Each row is a point on a landscape with many valleys, with its height.
From any point a ball takes the steepest step (drop divided by distance) to one of its 2 nearest points. It stops when none of these is lower. Distance is the straight distance between rows; heights are no part of it.
(585) (h 40.7): [127 134 191 129 114 116 202  82 143 152 107 153 168 153 111 151 149 156
  79 144 116 153  80 187 110 104 113 126 193]
(11) (h 81.6): [ 95 151 109 114 160  85  70 178 154 113 109 134 144 102 163 169 180  99
 119 136 139 130  92 120 107 170 117  91 138]
(85) (h 49.1): [199 113 145 163 159 120 133  78 126 153  57 161 137 132 119  94 166 145
  94 141 160 109  79 158 148 127 137 154 163]
(312) (h 36.9): [178 123 107 142 110 145 119 136  93  98 119 149  97 132 144 108  82  76
 137  92 166 123 159  62 120 130 135 136  94]
(510) (h 43.3): [130 127 154 155  99 106 142 123 125 124 196 111  81 175  83 161  85 119
 146 119 142 134 189 112 127 106 139 120  83]
(253) (h 33.5): [143 101 101 147  96 133 134 168 104 151 157 127 102 136 115 136  76 109
 185  94 135 107 216  77 139 159 132 163  67]
(450) (h 37.6): [176 100 100 112 124 202 145 161  85 122  93 149 120 123 150  82  82  91
 110  90 132  93 146 101 129 118 153 128 118]
(563) (h 20.4): [115  96 156 100 131 115  83 136 104 149  95 107 171 107 130  95 187 196
 159 147 109 107  77 153 161 156 113 145 176]
(28) (h 80.8): [ 69 123  92 107 157  87  75 169 144  82  97 142 156 101 157 163 169 101
 145 150 128 111 113 106 120 174  89  59 124]
(466) (h 20.2): [ 82  83 130 104 117 146  93 126 106 167 117  87 151 139 135  82 150 175
 194 130  80 123 124 159 170 149 110 163 136]
(267) (h 88.9): [ 98 163 165 119 111 142 213 134 175 153 158 124 128 118 136 177 113 107
  94 154 124 154 108 146 120  64 120  72 177]
(468) (h 72.3): [ 50 125  96  92 113 120 109 143 150 111 182  91 158 107 124 136 149 129
 172 155 102 173 143 100 126 130 123  88  88]
(463) (h 27.5): [143 111 147 138 112 150 161 106 113 129 164 137  98 167  58 117  84 177
  49  99 135 132 177 167 111  86 155 127 134]
(76) (h 26.1): [ 94  89  84 125 129 166 115 132 122 156 149 102 132 123 141  94 109 152
 221 113  89 112 175 121 158 145 112 160  85]
(725) (h 47.9): [181 106 151 164 150 158 154  98 132 150  69 161 143 127 131 112 139 136
  68 158 137 102  87 152 139  90 147 126 172]
(50) (h 20.0): [ 88 137 136 111 124  62  93 133 126 114 169 110 133 132 108 158 175 151
 148 155 107 167 118 144 143 194 138 164 122]
(368) (h 15.3): [168 143 133 160 126 124 169  82 127 127 120 161 119 150  81 129 115 163
  36 107 146 113 130 154  99  91 158 105 151]
(432) (h 23.4): [131 118 147 113 156 101  91 154 117 146  78 137 167  94 145 121 200 177
 138 155 130  98  59 145 149 151 124 132 190]
(685) (h 14.0): [158 125  89 136 139 122  63 120  99 110 102 125 102 101 142 108 146 143
 184 106 147 115 170  69 142 176  94 162  82]
(754) (h 52.9): [124 146 128 136  94 143 152 141 134  83 178 124  85 154 124 139  68  77
 137 104 155 147 156  93  96  84 143 100  88]
(807) (h 21.1): [164 163 125 160 155 145 176  95 132 109  92 152 114 137 111 154 116 125
  39 112 154 117 134 139  83  83 154  79 163]
(658) (h 10.9): [124 107 108 128 133 184 133 116 101 174  87 111 141 131 134  49 109 148
 160 107  98  66 128 142 178 133 116 168 119]
(27) (h 9.2): [140 102 107 121 151 189 118 132  97 156  79 113 142 109 158  49 118 142
 172  89 114  65 131 125 185 134 102 158 110]
(729) (h 85.6): [ 80 153 179 103 123 123 155 147 154 153 165 120 164  98 124 175 154 125
 115 163 103 157  75 154 117 106 116 119 188]
(673) (h 35.5): [168 151 129 151 136 120 132  93 128 114 125 142  98 140 142 134 115  98
 116 112 169 116 117 110 117 119 141 131 120]
(222) (h 24.9): [202 139 121 161 151 149 137 110  95  73  84 166 118 132 150 132  97  83
  79  96 163 104 139 113  91  97 141  84 151]
(705) (h 35.8): [134 127 156 143 112 112 155  95 123 121 180 130  86 177  63 142  88 146
  97 108 146 124 177 139 124  89 149 118 112]
(19) (h 42.6): [ 66 162 124 141 110  67 114 139 164 109 216  93 127 134 108 173 133 121
 144 163  93 184 148 115 130 165 127 126  78]
(742) (h 22.3): [ 85  80 105 115 127 154 106 123 116 166 130  84 137 130 135  80 124 170
 211 126  75 113 149 162 181 154 111 172 106]
(731) (h 56.5): [122 150 127 131 109 146 167 116 160 106 161 130 102 135 130 139 104  81
 118 114 147 146 130 118 101  69 142  91 116]
(147) (h 29.2): [101  86  87 134 106 140 137 134 114 165 160  99 126 120 131 108  93 156
 221 110  87  97 209 121 154 156 121 175  76]
(112) (h 35.3): [132 123 192 119 100 108 193  74 142 131  99 152 159 170  93 138 144 185
  98 146 124 150  88 185 114 121 119 160 169]
(596) (h 31.0): [140 167 142 147 161 102 125 109 161 145 109 151 130 124 148 151 155 114
 106 130 152 141  98 145 126 130 135 130 164]
(215) (h 76.9): [ 41 112 103  75 133 114 102 154 152  91 160 116 167  99 131 151 158 120
 169 158 107 157 121 106 138 139 105  59  99]
(666) (h 28.8): [144 124 185 114 112 100 155  82 139 132 110 143 154 163 104 119 151 176
 127 155 133 150  86 181 140 134 132 176 162]
(459) (h 15.9): [101  96 138 101 119 121  88 117 105 152 119 103 149 127 128  87 170 185
 168 140  96 136 107 146 149 153 122 157 154]
(715) (h 49.9): [190 111 126 143 166 139 106 103 116 161  58 145 128 103 139  78 161 125
 115 137 169  99  92 123 139 137 138 154 147]
(45) (h 60.5): [104 146 131 109 101 136 158 119 161 128 168 117 122 130 133 143 132  95
 132 142 129 156 111 122 117  81 146 102 122]
(749) (h 20.5): [138 155  97 136 142  81  69 133 131  93 147 104 102 109 139 152 125 119
 160 142 129 136 156  77 122 190  98 141  45]
(773) (h 4.3): [109 150  99 141 111  98  88 134 144  99 181  93 111 116 122 152 109 107
 173 153 122 157 180  75 118 157 118 124  51]
(388) (h 27.9): [131 156 161 127 169 108 116 143 153 158 103 153 161 105 149 161 177 129
 109 143 143 139  70 164 128 140 131 145 199]
(376) (h 48.3): [125 147 133 151  96 115 135 142 143 100 203 110  80 161 108 159  77 103
 158 126 139 140 178  93 113 102 138 115  64]
(38) (h 32.1): [143  98  90 136 106 136 146 155  91 161 146 121 109 123 118 114  85 132
 196  95 115  83 221  86 158 161 133 176  77]
(470) (h 31.7): [ 80 157 148 129 123  50 105 138 156 109 197 107 128 148 112 183 154 132
 137 153  99 181 129 152 137 189 116 149 116]
(581) (h 25.2): [128 139 143 123 176  93  96 173 136 147  81 150 153  90 161 146 190 149
 117 159 139  99  69 136 132 149 129 129 205]
(704) (h 82.3): [ 87 144 127 110 149  93  92 164 147 123 142 133 155 117 143 164 194 122
 124 134 120 142  76 125 119 177 123 110 146]
(671) (h 36.7): [172 166 115 142 145 114 101 107 119  95 111 130 103 117 159 125 124  89
 132 120 166 123 118 106 109 145 129 139 105]
(484) (h 37.8): [170 103  88 119 119 174 151 156  80 116 108 156 108 142 146  89  79  98
 125  77 135 103 160  81 141 139 143 146 104]
(554) (h 35.4): [152 122  97 135  92 136 111 159  95 110 141 133  93 133 140 121  68  95
 168  98 138 125 203  53 127 139 119 140  66]
(728) (h 14.8): [120  96 125 127  97 172 146 123 104 176  96 111 134 154 101  66 102 146
 126 122  90  89 115 155 164 128 148 179 120]
(778) (h 26.0): [ 85 161 111 136 107  79 108 133 165 103 204  82 113 126 114 170 113 108
 163 157 109 170 170  96 119 163 122 121  54]
(714) (h 36.8): [182  89 120 132 134 206 147 150  97 119 103 150 120 137 138 101  83 105
  82  91 135 102 127 124 124  86 157 118 131]
(568) (h 35.0): [163 102 134 136 132 210 164 145 107 119 152 140 112 151 105 112  70 131
  65  78 134 115 144 143 126  81 168 130 121]
(18) (h 90.6): [103 119 167 121  94 162 202 115 155 151 145 118 115 130 116 151 101 119
  84 142 112 153  99 152 129  45 135  75 172]
(48) (h 6.0): [112 124 135  96 114  91 103 116 115 137 148 113 144 127 119 117 176 169
 159 148 112 156 105 147 146 170 141 171 144]
(520) (h 92.0): [125 108 146 123 109 195 184 140 137 135 138 119  98 127 121 136  82 102
  75 127 116 127 121 137 110  37 152  73 142]
(274) (h 82.7): [102 159 115 114 161 102 105 194 151 111  93 148 132  82 177 160 140  90
 103 182 130 133 116 135  99 115 113  98 192]
(582) (h 22.4): [152  96 163 122 106 115 135  91 131 151  87 134 141 171 101  86 139 162
 132 152 125 139  93 172 153 142 140 190 150]
(365) (h 23.5): [180 155 125 165 160 153 164 106 114  80  88 152 109 139 127 139 103 106
  58 101 163 106 147 123  82  89 154  73 160]
(761) (h 66.2): [ 71 152 122  99 101 126 131 138 162 120 184  93 137 109 135 149 147 106
 146 156 109 182 124 119 119 105 132 100 110]
(75) (h 33.2): [152 173 139 158 151 101 143  85 160 127 108 146 117 143 144 149 131 112
  92 110 157 126 115 141 112 123 128 116 152]
(380) (h 37.7): [179 172  99 148 156  96  75 131 111  86  92 136 116  97 177 137 115  66
 137 124 151 126 119 108  95 153  96 124 101]
(780) (h 20.9): [158 125 141 146 111 128 165  95 110 124 129 154 118 158  63 122 113 192
  26 110 140 127 149 170  95  86 157 119 147]
(100) (h 79.6): [ 57 106  94  91 156  99  89 155 142  89 131 131 159  97 145 152 172 119
 169 155 120 126 116 105 142 160  97  63 100]
(71) (h 10.6): [159 102  85 116 158 168  93 127  91 145  76 136 125 102 165  59 147 140
 180  94 145  85 146  95 152 149  91 158 114]
(719) (h 45.2): [149 115 174 143 118 146 177  85 145 160  96 158 153 140 115 132 135 151
  72 149 122 131  85 170 135  80 140 112 181]
(9) (h 19.4): [140  90 154 120 100 142 131 115 120 170  71 113 149 160 103  62 132 161
 132 144 107 117  99 166 160 149 134 198 143]
(801) (h 82.1): [119 166 119 137 175  89  83 172 156 115  99 133 130 106 178 167 148  70
 114 142 147 137 109 137  95 136 107 102 151]
(382) (h 12.0): [144 112  90 115 139 149  84 123  98 125 105 126 124 103 153  74 139 123
 185 101 145 109 155  81 124 151  97 142  99]
(636) (h 32.3): [159 107 134 138 125 198 163 124 112 138 158 140 121 154  82 111  71 172
  47  75 122 126 167 172 122  72 155 131 124]
(58) (h 16.6): [145 148  89 139 137 106  63 127 111  90 119 116 107 102 145 132 134 115
 162 127 148 126 160  71 117 177  94 137  64]
(593) (h 87.2): [ 87 165 169 110 120 124 173 143 182 153 172 126 149 115 138 192 139 108
 108 149 116 173  92 157 105  99 110  93 192]
(479) (h 83.6): [ 83 150 152  99 128  95 129 152 139 133 172 121 162 116 127 171 186 125
 126 149 106 158  73 151 115 155 129 128 163]

For each start below, name the point where the ball stops.
(725) => (27)
(312) => (459)
(729) => (11)
(100) => (368)
(58) => (27)
(450) => (368)
(582) => (27)
(75) => (459)
(754) => (368)
(147) => (459)

Call two points neighbours if one is among the 2 nearest of the other. Go from one point of each pair to the other, from neighbour to neighbour, staying as low as possible. Name the highest point that can't be avoided.
(48) and (368) => (484)
(459) and (27) => (380)
(27) and (773) => (749)
